A landscape with many valleys, sampled at points; each row gives a point and its height.
From any point a ball rolls to the lowest of the 5 points nearest to it. It stops when none of these is lower. Distance is the straight distance between rows; heights are no part of it.
Z_675: [100 138 119 113 132 114 125 122 114 211 149 104 129 139 174 141 194 147
 144 105 133 114 172 121  77 199 182 109 159 173  82 122 144 141  86 123
 131 107 138 130 139 100 104 133 131 125  47 185  63  75 138 164 148 168
 158  96 121 149 148 171  40  93]  height 163
Z_672: [115 159 136 110 146  91 138 112 136 177 120 106 155 101 212 168 215 153
  95  72 135 132 198 164  82 198 150 131 181 166  57 166 119 129 112 105
 113 105 151 141 124  92 145 151 145 131  57 157  85  42 123 138 124 161
 180  83 134 171 164 118  58 128]  height 140
Z_225: [165 148  99 106 155 129 144 134 132  97 125 159 145 122 135 131  58 109
 171 156 135 134  96 115 151  70 124 124 137 111 208 105 157 108 103  97
 174 149 136  62 104 168 116 139 153 162 187 122 162 137  80  97 114  69
  95 113 144 123  57  86 195 126]  height 539
Z_746: [168 136 126 154 183 126 100 128 138 116  80  98 169 156 188 103 142 175
 132 147 106 180 191 185 158 171 171 148 177 120  56 214 123 124 194 110
  73 119 126 132 151 122 158 146  79  85 107 124 196 115 179 140   4  93
  86  86 162 110 184  89 104 176]  height 172
Z_240: [110 130 151 128 122 137 137 129 136 119 148 121  97 119  83 134 127 133
 117 119 120 113  91 119 119 141 112 130  83 121 122 103 122 124 133 155
 135 140 138 152 120 130 127 116 121 140 133 136 101 133 139 128 165 163
 132 156 112 135 148 158 150 151]  height 374
Z_6: [102 114 156 132  94 172 122 120 119 106 162 145  72 132  79  94  88 108
 111 139 108  92  78 111 103 131 103  94  75 119 153  87 132 132 128 141
 124 154 128 132 114 139 114 118 120 128 146 142  94 153 128 118 160 172
 141 159 117 118 133 170 165 126]  height 305
Z_693: [101 107 125 143 100 138 131 122 122 175 151 131 114 157  92 113 149 131
 143 131 134 102 111 108 112 159 144 110 108 148 113 100 135 134 108 146
 134 113 129 152 156 113 102 114 113 118  81 147  85 138 159 162 148 169
 143 122 122 131 140 181  85  92]  height 158
Z_471: [168 124 120 140 179 118 145 149 150  77 103 125 142 128 155 125  96 148
 155 140 131 160 134 133 183  81 153 162 156 120 121 174 137 129 149 113
 100 137 102 111 155 153 140 114 124 131 190 117 199 137 119 128  92  70
 116  98 145 112 124  91 150 163]  height 514
Z_568: [157 144  83  98 140 135 129 125 117 100 128 159 168 135 119 134  56  98
 177 173 152 123 105 122 141  66 103 110 134 108 228  96 158 104  95  98
 201 131 154  46  89 155 112 144 158 162 168 119 157 145  83  95 105  76
  72 115 159 129  38  79 202 112]  height 512
Z_592: [106 118 170 133  77 187  96 121 102  86 165 135  54 112  93  91 114 115
  85 128  95  79  94 129  95 157  98  90  31 104 147  82 120 142 135 156
 114 152 143 131  89 153 137 128 121 124 151 153  83 149 123 127 169 181
 124 173  99 112 164 195 155 147]  height 425
Z_952: [113 151 120 122 151  90 129 130 133 203 128 105 152 128 176 165 189 152
 138 101 137 137 174 138  92 190 166 129 168 162  64 138 123 133 107 128
 130 110 136 140 143  92 118 142 133 136  64 168  81  76 143 158 136 160
 160 107 121 150 150 133  54 107]  height 144
Z_955: [ 98  95 143 136  81 169 121 113 110 131 161 151  83 153  74  84  93 103
 117 138 119  89  76 102 110 124 106  90  84 124 151  91 140 136 121 135
 127 139 120 126 136 127 107 118 118 124 134 143  95 165 138 125 155 168
 148 136 137 116 119 174 147 101]  height 226
Z_457: [121 134 151 131  96 145 129 115 123 139 151 112 104 106 107 129 167 140
 100 107 114  95 122 142  90 179 120 119  69 132 104  87 121 137 127 161
 130 129 151 152 124 120 130 126 121 137  94 153  91 113 149 146 153 191
 135 137 100 145 175 193 109 146]  height 208
Z_581: [107 123 148 117 119 165 134 128 123 108 148 144  81 137  83 102  75 111
 127 142 118 107  70 107 111 116 105 104  86 117 167  93 134 115 126 133
 142 156 130 125 111 147 110 119 128 133 155 133 106 144 119 109 161 148
 142 149 122 118 113 144 183 126]  height 353
Z_473: [143 158 131 134 151  80 136 123 145 172 109  99 178 107 175 170 190 146
 100  85 130 160 187 170 121 176 152 149 170 143  60 169 114 122 137 116
 115 120 139 147 141 103 146 150 134 134  84 146 123  85 142 149 107 140
 150 110 127 152 163 120  72 140]  height 146
Z_208: [ 83 101  97 135 109 109 107 132 114 209 131 131 131 177 113 129 162 130
 169 152 147 128 132  89 118 141 159 127 159 158 114 118 144 138 103 140
 141  87 121 145 154  95  92 109 111 106  69 130  89 133 149 160 138 139
 137 124 122 123 109 142  66  65]  height 235
Z_989: [118 125 136 111 129 159 140 122 123 116 140 148 104 141  82 106  61 107
 136 154 124 106  69 102 119 101 109 104 107 121 183  92 145 112 117 127
 151 150 128 113 117 138 103 116 133 139 158 126 119 141 109 102 158 128
 136 141 133 121  89 116 194 116]  height 442
Z_799: [100 102  96 140 138 111 121 142 118 166  94 130 136 163 112 133 138 131
 178 157 162 136 129  84 147  89 134 155 179 153 132 135 134 139 104 142
 152  81 103 131 148  89  99 109 120 102 110  99 136 147 138 122 132 102
 129 125 130 117  88  83 107  69]  height 249
Z_210: [134 158 157 113 137 124 142 138 151  78 142 116 104  97 106 149 120 129
 103 111 110 144 111 137 142 117 113 153  93 107 134 140 117 109 151 130
 115 158 137 144 109 157 151 116 142 151 169 115 137 118 115 123 158 118
 119 164 111 137 147 124 163 178]  height 145
Z_819: [150 146 142 130 156 107 146 139 156  90 130 114 137 110 123 154 122 137
 120 115 116 162 128 142 161 110 130 161 126 110 113 161 115 117 155 125
 106 146 125 145 140 146 152 116 127 141 164 115 156 129 127 132 129 103
 126 142 128 135 148 115 145 173]  height 536
Z_126: [115 161 153 108 129  97 141  95 126 159 119 117 160  87 215 154 239 140
  71  56 130 119 202 184  75 200 125 134 170 165  53 166 106 126 115 101
 100 107 160 143 102  88 164 150 150 127  64 122  92  26 114 114 125 155
 185  73 145 181 171 118  68 138]  height 136
Z_13: [152 108 106 154 182 114 108 163 139 115  71 112 163 151 197 125 134 172
 160 154 121 173 177 147 179 121 177 149 189 124  77 207 127 154 165 125
  74 114  98 131 177 127 146 127  93  95 135 123 201 143 164 148  44  79
 103  94 149 101 149  81  97 147]  height 161
Z_140: [138 160 156 115 122 118 139 126 141 105 145 108 126  87 106 158 164 137
  88  96 112 129 140 154 121 148 110 147  79 108 104 126 101 116 154 154
 115 144 153 163 103 135 156 131 135 148 128 119 118 107 131 120 155 146
 119 167 105 148 171 151 137 184]  height 392
Z_222: [159 151 149 140 144  96 139 123 152 107 131  99 162  95 136 153 160 138
  94  97 110 163 159 177 152 147 133 164 128 112  85 167 101 111 169 126
 101 142 141 154 138 137 167 134 131 133 130 111 160 108 134 139 105 118
 122 138 118 147 169 129 115 181]  height 375
Z_392: [103  96 126 142  69 142 129 107 112 171 161 134 104 155 105 103 154 117
 137 114 128  94 113 116 104 168 140  95  98 150 121  92 136 148 103 134
 120 114 127 136 151 111 112 129 113 121  81 167  68 150 161 177 146 189
 144 110 124 129 145 218  63  91]  height 174
Z_922: [111 103 150 148  62 168 117 101 103 130 170 140  86 121  97  96 138 110
 107 113 118  87  98 125 103 161 119  89  61 132 132  79 118 150 112 150
 111 130 133 134 134 124 131 132 111 122 112 161  74 166 150 163 151 200
 137 129 117 128 164 224 102 117]  height 185
Z_901: [ 89  75 118 140  57 152 117 102 105 152 160 156  99 179  76  81 126 100
 135 134 140  98  96 100 116 128 123  91 108 143 139 102 135 143 108 125
 125 112 112 138 151 110  97 116 111 103  95 132  92 171 153 156 143 163
 146 114 146 114 110 187  96  65]  height 193
Z_937: [157 167 151  98 148 138 139 144 159  59 136 139 103 103 146 137  75 122
 126 124 115 155 103 136 149  93 123 140 101 106 172 150 138 102 155  99
 127 178 127  99  93 194 144 128 150 153 204 123 152 112  88 116 144  80
 112 151 128 131 115 115 185 167]  height 611
Z_990: [162 163 143 139 137  85 143 108 146 131 123 102 185  90 158 155 189 133
  69  83 121 157 189 196 131 169 123 153 148 122  71 173  98 103 164 113
  99 132 149 150 130 121 174 152 132 124  96 119 144  82 138 129  93 129
 135 115 131 155 177 130  94 170]  height 194
Z_807: [101 111 154 123  77 202 103 109  98  97 165 164  57 132  95  70  59  85
  93 144  99  83  74 118  95 127  94  62  63 107 184  83 132 132 124 122
 117 165 117 105  98 160 118 133 125 124 159 156  88 171 116 118 157 167
 136 163 132  98 120 178 185 117]  height 664
Z_466: [102  73 137 131  25 181 111  73  87 114 178 183  96 150  85  62  85  60
  87 118 130  90  81 107 115 102  92  42  80 124 173  93 116 161 108  96
 101 139  89 111 135 130 119 152 131 113 139 141  91 211 131 133 138 184
 158 119 168  88 109 183 139  83]  height 411
Z_863: [143  99  89 137 152 123 138 142 109 123  76 139 152 145 139 127 117 122
 176 164 168 133 136 104 167  56 121 159 198 148 171 139 142 152  99 125
 162  80  99  93 137  98 109 124 143 112 155 101 189 155 113  99  98  55
 112 105 131 116  63  51 140  80]  height 273
Z_657: [132 104  96 149 165  80 115 167 134 162  76 122 166 140 182 160 154 153
 169 149 140 166 175 110 171 105 167 162 201 138  98 180 122 159 128 136
 105  98 100 135 173 114 126 119 117 107 126 119 167 155 152 142  91  78
 123 118 130 107 122  81  73 112]  height 160
Z_182: [127 153 142 122 134 100 141 122 143 170 129 102 158 102 155 165 190 150
 106  88 131 127 171 164  94 186 131 135 138 148  70 133 117 125 123 133
 126 114 147 149 131  99 139 137 132 138  69 152  99  79 142 140 138 172
 149 113 114 165 165 147  73 142]  height 159
Z_748: [136 131 114 113 155 136 151 134 133 109 121 145 137 131 106 125  69 115
 161 149 140 124  89 102 143  77 110 130 139 123 181 109 146 114 110 118
 161 135 127  99 125 134 113 121 140 144 171 112 157 144  92  99 140  95
 126 126 138 125  74  87 188 120]  height 585
Z_805: [119 133 103 140 159  76 119 152 136 197 102 107 172 129 173 169 174 153
 147 117 136 164 176 121 136 147 174 143 190 144  78 158 120 137 114 138
 124 109 121 142 159 101 124 131 118 123  83 150 114 119 150 153 114 130
 139 125 120 133 144 109  60 111]  height 151
Z_51: [133 150 135 133 144  97 143 129 147 163 126 104 153 110 131 166 172 149
 117  99 131 147 151 147 121 166 135 148 130 132  77 135 111 118 141 143
 128 128 141 155 145 108 137 131 124 140  89 138 121 105 144 142 133 154
 137 126 115 149 159 139  86 146]  height 199
Z_315: [175 153 148 146 160 107 135 119 151  85 124 101 154 120 148 123 145 143
 106 117 111 180 160 179 170 138 149 161 134 111  81 196 109 108 188 112
  76 149 133 145 137 155 173 132 117 115 143  99 184 107 139 140  69  93
 101 119 147 132 172 121 127 191]  height 329
Z_602: [136 108  92 127 147 130 139 132 106 127  97 138 152 144 116 122  92 117
 175 165 167 124 120 102 157  60 111 142 177 141 179 117 146 130  98 117
 179 100 117  85 125 108 108 125 144 122 153  95 181 148 104  91 111  74
 113 106 140 120  56  63 169  85]  height 399
Z_541: [102 116 172 123  59 200  64 136  86  65 164 142  35  93 120  81 123 117
  58 122  89  73 116 140  72 173  89  78  17  88 152  77 118 155 138 157
 108 145 149 133  44 178 151 141 127 124 171 137  77 157  95 121 172 172
 106 204  84  99 184 191 144 164]  height 684
Z_897: [161 172 131  85 143 144 141 151 158  68 134 151 110 108 156 140  53 109
 136 135 119 151  93 129 141  94 118 124 103  99 207 130 146  92 132  93
 159 182 129  79  82 197 135 141 158 175 200 134 145 116  72 109 145  76
 107 143 125 128  90 114 189 151]  height 570
Z_942: [147 139  92  98 133 140 128 122 118 103 129 159 151 142 106 123  50  97
 162 168 141 112  89 111 128  80  99 100 129 112 226  80 159 104 101 104
 192 140 144  65  95 150 106 138 153 157 161 117 145 139  86  90 118  93
  85 121 154 125  47  86 207 109]  height 520
Z_899: [180 152 138 149 173 125 121 123 150  68 118 101 146 134 156  99 132 151
 123 139 107 180 155 176 166 138 161 160 137 106  76 204 117 107 199 105
  66 143 130 136 136 153 172 128 104  98 153 101 196 107 140 132  44  83
  91 101 160 119 176 112 138 196]  height 266
Z_660: [128 125 125 138 159  98 149 150 149 129 116 116 144 125 115 155 124 141
 147 119 133 156 119 121 161 107 132 160 149 124 108 149 126 123 132 138
 125 131 120 146 162 122 129 108 120 136 144 111 148 141 133 130 134 113
 130 130 125 134 134 104 123 137]  height 777
Z_847: [142 111 115 135 165 107 148 153 134 116  95 133 142 134 125 143 103 137
 167 142 149 151 117 105 171  79 135 157 172 126 139 146 137 134 122 125
 132 119 108 120 154 123 123 110 131 129 168 106 176 149 126 116 121  78
 126 114 138 118 102  76 143 123]  height 526
Z_118: [114  74 117 115  44 182 106  77  91 113 171 170 107 173  75  48  67  63
  90 144 129  78  87 102 113  95  91  52  96 130 182  86 138 139 114 100
 133 133  98 109 132 128 104 138 136 102 122 137 111 181 125 120 135 160
 151 114 169  96  81 156 167  78]  height 447
Z_641: [131  89  93 150 157 109 122 158 116 139  60 132 150 146 174 139 152 133
 187 166 159 147 160  98 174  67 140 165 213 146 141 167 129 164 112 133
 129  76  88 108 149 109 116 115 129  94 141 100 188 159 137 115  89  51
 118 109 125 101  86  51 108  85]  height 115
Z_684: [161 125  80 117 138 131 131 119 101 101 111 150 169 135 116 124  79 103
 184 170 161 117 114 117 148  64  99 128 162 126 216 101 155 117  85 105
 206 108 139  52 104 125 110 136 157 144 155 111 175 150  93  90  92  68
  76 104 148 123  42  61 191  95]  height 482
Z_65: [146 120 102 153 170  79 112 158 139 166  75 112 186 139 206 155 162 162
 144 127 124 181 193 147 163 138 185 154 203 130  75 195 116 150 145 121
  91 109 110 135 165 113 142 138 104 105 103 145 159 138 160 157  67  97
 124 118 138 111 153  93  65 131]  height 152
Z_533: [160 134 125 155 170  92 131 143 153 124 100 104 173 129 164 144 148 154
 128 118 119 179 169 163 170 128 159 160 169 120  76 189 114 131 163 123
  96 130 116 148 163 124 155 126 111 117 127 126 170 131 151 152  81 105
 119 114 139 127 159 106  93 159]  height 189
Z_940: [100  95 159 153  46 191 100  97  96 103 178 158  63 116  96  76 102  85
  87 115  99  88  81 118 102 146 104  69  48 111 160  82 111 156 117 129
  97 150 120 121 118 144 132 138 117 119 148 153  71 191 126 140 156 189
 139 152 128  98 155 213 139 123]  height 255
Z_428: [106 108 142 133 109 152 131 122 124 127 148 141  90 143  73 104  95 117
 129 139 123 101  74 104 113 121 114 106  94 124 146  95 137 119 121 146
 137 147 123 137 132 126 105 107 118 128 136 128 106 144 134 122 161 159
 145 144 129 121 113 154 156 113]  height 268
Z_132: [135 157 130  98 148 148 142 140 140  94 135 151 106 119 118 132  50 109
 140 144 119 126  82 105 129  88 106 117 110 106 197 101 151 106 120 112
 161 169 133  88  95 163 124 136 148 162 183 131 132 127  86  99 153 106
 120 147 130 123  79 103 201 136]  height 518
Z_233: [136 158 155 120 109 112 136 110 133 139 143 110 141  81 126 157 195 142
  77  87 124 106 158 171  96 178 109 138  88 126  87 108 100 123 142 157
 122 126 162 164 108 115 150 141 138 147  92 128 109  82 138 120 141 167
 135 136 103 167 178 165 109 172]  height 200
Z_726: [133 147 150 128 130 111 139 128 142 127 136 105 128 100 100 156 155 141
 107  99 117 133 128 145 124 154 118 145  98 122  96 122 108 120 143 155
 122 137 147 161 125 124 144 127 125 145 110 129 114 110 144 134 151 155
 129 151 111 150 164 154 123 163]  height 373
Z_906: [103 101  86 146 148  81 108 154 119 190  81 123 153 158 156 162 167 140
 182 162 153 156 159  87 150  99 159 158 199 150 121 157 118 155 109 144
 132  80 107 139 149  95 104 117 118 101  99 110 133 142 144 139 116  91
 127 132 119 108 103  74  74  80]  height 169
Z_190: [135 103 105 145 168 102 139 161 134 131  89 130 157 136 147 145 127 144
 175 146 151 154 136 105 175  76 144 163 185 138 127 157 135 145 122 135
 124 104  99 127 162 117 121 112 122 112 151 100 170 158 136 130 109  83
 129 113 126 112 105  71 114 109]  height 282
Z_70: [125 163 158 112 112 106 146  94 130 152 131 118 163  76 191 150 234 139
  62  62 128 107 198 193  73 196 108 132 143 155  57 142 106 128 131 119
 105 113 168 152 100  93 163 153 152 129  72 105 100  36 125 105 125 159
 169  82 137 183 174 136  86 143]  height 121
Z_930: [125 101  99 132 142 118 138 138 113 139  90 135 144 154 120 126 116 128
 178 160 167 128 128  93 154  65 114 156 183 149 164 133 146 142 105 126
 168  86 108 107 141  95 102 115 136 113 139  94 169 152 118 101 120  79
 123 112 133 115  64  64 142  80]  height 391
Z_131: [130 136 144 127 140 118 143 140 144 117 136 123 117 114  95 146 118 132
 125 121 120 137 104 123 138 122 121 148 111 116 124 128 118 113 140 144
 126 139 133 154 132 130 130 110 127 149 144 121 126 126 129 119 158 135
 131 154 117 140 136 125 150 155]  height 444
Z_294: [160 107 104 154 182 107 139 162 140 104  90 125 155 135 170 120 116 152
 170 145 132 165 151 126 183  87 156 160 180 127 104 179 133 154 142 124
  93 120  98 121 172 133 138 115 108 114 171 114 203 147 138 136  80  67
 117  90 145 103 126  78 121 139]  height 257
Z_618: [118  99 104 108  81 183 116  87  92 113 160 166 119 170  74  57  54  79
 113 167 140  79  82 110 105  94  96  66 102 129 198  72 150 117 113 103
 162 138 117  95 116 139  99 136 136 111 128 132 127 157 109 105 124 138
 127 122 161 111  62 125 203  83]  height 515
Z_290: [122 137 147 133  90 146 131 105 121 156 154 113 113 113 122 131 181 142
 104  97 124  87 136 146  83 196 123 116  83 143  94  87 119 137 117 153
 126 122 150 148 130 114 126 134 125 140  78 157  82  99 150 155 152 196
 139 116 100 152 175 204  88 133]  height 191
Z_844: [113 132 133 140 126 119 136 129 137 164 138 117 129 132 101 144 155 143
 136 117 130 123 122 124 114 159 136 133 116 134  98 111 125 126 119 154
 133 119 139 159 147 108 118 118 118 139  95 142  96 119 154 149 148 167
 140 134 116 146 146 161 100 122]  height 211
Z_827: [120 150 141 122 118 122 139 116 130 183 144 106 126 115 159 147 201 148
 114  91 134  99 161 148  74 206 141 122 126 158  75 107 126 135 106 139
 134 113 150 143 132 100 127 138 133 135  59 167  81  71 141 156 152 195
 157  98 112 166 169 172  66 122]  height 164
Z_928: [119 107 165 147  53 182  83  98  91  98 174 134  56  92 113  91 149 107
  74 109  97  68 115 142  90 182  98  83  18 108 142  66 104 166 126 155
 103 132 148 131  93 144 150 143 116 119 143 154  81 164 128 142 157 199
 118 164  93 118 185 227 117 154]  height 236
Z_424: [168 150 136 158 161 109 119  94 135 129  99  98 185 125 184 109 178 146
  75 106 107 177 201 208 135 190 151 142 187 125  55 204 109 101 186  93
  82 127 144 136 135 125 176 161 105  88  91 113 169  86 151 132  18 103
 119  89 153 137 183 114  87 171]  height 192
Z_390: [139  79  80 155 169 122 111 167 109 124  42 130 155 153 216 129 157 151
 184 178 145 153 189 108 182  74 162 156 213 142 129 187 132 183 131 138
  95  84  83 102 156 126 121 112 114  85 152 118 212 163 154 122  57  42
 105  92 128  82 105  53  94 101]  height 73
Z_912: [128 143 159 114  89 150 116 120 119 101 156 119  96  91 104 135 160 138
  79 105 103  90 134 150  89 168 104 121  38 106 115  89 101 129 153 171
 118 139 161 162  81 143 152 137 136 141 124 119 100 108 122 120 163 171
 112 180  95 140 185 182 139 175]  height 95
Z_230: [152 152 146 135 136 101 138 126 153 116 133  98 149  88 119 163 164 135
  93  96 115 150 148 165 140 147 114 155 112 115  94 146 104 114 155 142
 114 142 141 158 128 127 159 130 136 144 121 115 135 109 136 129 130 134
 123 147 118 147 171 134 121 180]  height 433
Z_984: [129 164 168  90 127 142 132 146 149  65 148 129  80  94 118 142 100 121
  93 117 104 130 107 133 123 116 104 137  75  98 158 132 121 109 156 125
 121 168 136 135  75 174 148 127 149 152 179 118 123 110  95 108 171 113
 114 185 101 130 137 132 177 175]  height 379
Z_79: [ 90  87 113 144  99 141 120 124 116 158 138 145 109 180  77 103 126 117
 153 146 144 104  94  86 124 120 130 116 131 148 135 106 145 131 101 134
 144 106 111 143 151 100  93 101 112 105  98 117 110 151 147 134 142 145
 142 122 134 121  97 146 116  72]  height 201
Z_854: [131 138 100  92 121 160 124 116 110 107 143 164 131 151  99 104  40  94
 148 173 128 102  85 107 116  90  97  89 112 114 219  76 161 101 106 106
 189 150 141  71  85 157 106 145 142 149 149 124 132 139  94  92 128 118
  95 132 149 122  48 101 214 103]  height 540
Z_450: [133 180 161  73 123 157 127 159 157  54 138 145  74  97 154 140  70 114
  96 121 109 143 105 131 124 110 102 123  74  87 192 126 140  97 150 102
 140 182 135 102  50 206 146 148 161 167 198 123 115 101  75 104 174 101
 107 179 103 122 123 118 189 166]  height 586
Z_374: [110 150 172 100  98 176 107 151 121  70 159 132  54 101 106 117 106 130
  75 116  97 103 109 132  93 142  96 108  40  96 159 102 123 126 150 144
 121 164 142 138  48 174 146 133 138 148 174 126  90 124 106 105 180 151
 112 204  89 120 157 151 174 172]  height 723
Z_287: [132 138 103 140 169  70 114 145 142 185  88 102 183 127 205 170 174 152
 130 115 130 173 193 147 137 157 179 148 198 139  63 179 114 139 133 120
 105 114 122 140 162 101 142 146 119 121  87 156 129 112 143 154  87 118
 143 118 130 125 151 103  54 121]  height 149
Z_548: [156 136 135 144 165 104 143 137 158  94 110 111 149 113 136 141 128 142
 130 120 124 175 139 144 174 111 150 166 147 116  97 180 118 121 163 125
 102 138 118 142 157 140 154 118 121 125 158 114 178 127 132 142  99  92
 116 125 139 132 146 108 125 170]  height 428
Z_701: [104  90 114 123  87 166 123 102 103 137 148 158 109 176  67  68  76  92
 134 158 142  85  81  95 118  94 105  91 121 137 168  94 145 125 108 122
 156 120 113 123 136 111  92 117 129 105 118 116 125 156 126 115 143 132
 138 120 152 116  75 135 168  77]  height 501
Z_258: [114 105 104 144 153  96 133 153 136 162  93 123 148 144 124 147 138 139
 178 143 151 152 135  97 159  96 142 163 181 141 115 149 131 141 115 144
 136  99 108 140 156 106 111 110 116 116 124 112 145 152 138 132 128 103
 136 126 126 118 109  89 107 101]  height 254
Z_328: [100  86 148 138  47 183 110  92  91 105 174 167  74 138  86  67  81  75
  95 126 108  88  78 111 107 122  92  55  66 123 171  87 122 149 119 116
 105 147 101 112 127 140 118 140 125 115 144 148  84 197 133 133 148 185
 148 139 152  92 127 199 155 102]  height 326
Z_512: [114 109 120 127 131 139 144 133 123 135 128 138 117 149  76 115  94 120
 151 150 146 115  88  94 135  99 114 128 138 134 152 110 142 122 111 140
 149 118 119 128 143 108 101 111 123 124 137 107 134 143 128 111 150 126
 140 131 133 124  94 109 161 102]  height 528
Z_609: [167 157 150 125 151 120 135 131 159  53 141 114 121 108 143 129 114 134
 109 121 106 171 134 160 170 106 141 160 110 105 117 181 118 103 179 103
  90 165 130 132 117 176 164 122 135 133 183 107 176 106 109 132 110  82
 105 138 137 131 157 113 157 191]  height 503
Z_948: [159 173 111  87 140 141 127 147 155  80 130 164 129 108 163 143  36 100
 154 141 119 145  91 124 136  89 120 112 104  96 222 109 158  88 116  90
 174 180 140  60  71 205 125 150 154 181 195 143 136 117  73 112 135  78
  88 134 137 125  70 110 199 138]  height 569
Z_631: [113 100 104 111 101 167 126 100 100 123 141 151 122 175  75  76  71  93
 135 174 152  84  89  98 116  83  95  96 129 136 190  84 149 114 109 107
 181 115 118 100 125 116  99 126 133 115 123 115 144 151 108  95 124 122
 123 117 155 121  52 103 186  78]  height 519
Z_725: [ 93 133  79 127 154  70  95 135 103 239 118 105 149 150 191 171 186 151
 168 134 144 144 181  97  94 162 195 132 193 166  84 141 127 142  92 124
 127  89 127 131 145  90  98 127 125 115  60 166  77  91 140 155 128 128
 147 125 116 128 121 122  38  87]  height 155
Z_549: [136 131 134 123 157 123 158 142 149 102 124 131 124 118 105 143  90 131
 144 130 124 140  98 108 154  90 127 144 132 119 146 128 137 122 127 126
 137 139 121 134 140 134 125 109 138 142 169 114 148 137 111 114 149 106
 133 140 129 127 106 100 162 141]  height 656
Z_236: [106 120 142 138 123 132 140 132 136 140 138 122 113 140  82 134 125 138
 136 130 127 121  95 106 124 134 125 132 104 131 119 108 129 120 125 154
 135 132 129 149 143 113 117 109 119 135 122 127 105 143 142 130 158 155
 137 143 117 137 135 146 134 122]  height 280
Z_925: [127 157 158 112  97 131 138  93 126 159 147 107 137  78 164 139 220 155
  70  71 130  80 176 175  64 198 108 123 102 150  74 105 112 135 127 145
 118 117 162 151 100 104 145 150 146 136  68 129  96  49 131 119 148 186
 150  97 114 173 187 176  92 153]  height 62
Z_216: [166 152 136 150 156  98 130 113 148 132 108  97 183 109 178 137 177 145
  87 101 116 176 194 196 146 171 147 152 170 126  58 194 106 114 176 106
  94 135 140 142 149 121 174 153 115 106  99 119 158  98 146 147  56 112
 130 105 137 144 181 119  88 170]  height 207
Z_260: [105 117 116 146 126 111 133 136 127 177 130 115 131 147 101 141 151 139
 150 126 136 127 119 106 124 146 145 135 132 138 103 110 133 130 113 151
 142 110 130 155 148 105 107 113 110 126  89 129  99 126 153 147 148 155
 140 134 116 132 134 146  92 102]  height 176
Z_756: [157 142 130 145 161  89 138 135 153 123 114 101 169 115 148 157 152 141
 117 110 123 170 158 161 159 139 151 161 155 121  80 175 111 124 151 127
 107 132 125 152 158 124 154 133 121 131 121 122 154 122 145 152 103 122
 127 121 127 139 164 109 105 167]  height 261
Z_494: [125 117 104 110 127 148 136 118 112 126 126 153 134 156  85  97  64 108
 153 169 151 102  87  98 126  74 100 107 142 132 192  88 155 113 105 111
 178 126 123  94 122 119  98 122 144 129 142 107 148 145 102  91 130 109
 117 119 144 122  59  90 192  89]  height 534
Z_83: [113 151 162  96 120 172 121 141 129  79 148 143  61 111 107 117  68 116
 101 137 104 110  83 116 102 128  95 105  68 102 185  95 134 114 134 127
 139 174 136 119  70 174 122 131 142 149 170 132  97 119  99 101 175 141
 121 179 109 122 122 139 198 148]  height 170
Z_664: [106 125 118 135 130 111 127 132 126 194 136 113 138 146 122 147 168 144
 147 121 139 125 142 112 100 172 160 123 138 155  89 114 140 132 107 146
 141 107 136 150 156 103 105 121 117 129  69 156  84 106 153 157 145 170
 150 118 117 144 145 163  66  99]  height 188
Z_786: [164 139 116 124 164 122 152 139 142  85 116 140 135 118 143 130  72 125
 165 138 134 146 109 117 164  74 131 145 151 116 172 133 143 118 126 105
 139 144 115  90 132 159 127 120 142 146 198 118 182 140  93 109 118  64
 118 108 139 123  86  88 173 140]  height 629
Z_15: [122 153 167 105 114 144 127 139 138  80 152 123  82  91  99 139 122 133
  86 111 103 112 111 136 112 143  97 132  58 100 136 109 109 117 155 154
 119 154 149 155  76 158 150 124 138 153 156 121 107 117 112 113 171 144
 111 190  98 132 156 149 164 179]  height 397
Z_723: [112 102 103 123 123 141 128 122 106 139 114 140 121 171  84 103 101 114
 161 164 163 108  95  89 132  80 107 133 157 149 168 111 145 129 104 128
 169  92 112 120 139  98  93 112 132 105 122 100 146 145 120 104 134 108
 131 121 137 120  64  88 157  69]  height 492
Z_934: [102 110 102 141 142  97 122 151 132 180 106 121 143 158 123 150 150 142
 171 147 148 144 131  93 141 118 150 151 175 145 112 135 130 140 108 149
 141  89 116 147 156  97 102 111 114 119  99 113 117 143 145 142 137 124
 129 131 121 120 115 101  90  85]  height 198
Z_116: [122 121  98 144 160  71 121 155 141 184  86 113 171 139 163 168 163 153
 161 132 137 166 164 112 153 118 168 154 195 136  92 162 124 146 122 136
 123 102 110 143 166 105 122 119 110 117 101 127 128 137 150 152 110 111
 135 126 124 122 132  93  72 106]  height 156
Z_944: [108 124 134 133 101 138 129 114 124 184 155 117 114 133 132 126 178 142
 130 107 131  96 145 128  83 191 150 110 111 158  95  99 135 141  98 141
 130 114 141 140 146 105 112 128 121 129  66 173  73 103 156 167 152 191
 149 103 117 147 158 202  59 103]  height 190

Where does a ball stop that starts at each point below?
Z_748 | Z_693
Z_225 | Z_390
Z_942 | Z_390
Z_934 | Z_925
Z_240 | Z_693
Z_799 | Z_925
Z_290 | Z_925
Z_897 | Z_693
Z_701 | Z_693
Z_847 | Z_925

Call two points neighbours if one is among the 5 nearest of the other. Go from one point of each pair to the other, from neighbour to neighbour, staying as low as possible. Name the highest point that can't be avoided.
Z_693 and Z_390 | Z_664
Z_390 and Z_925 | Z_657
Z_83 and Z_210 | Z_984
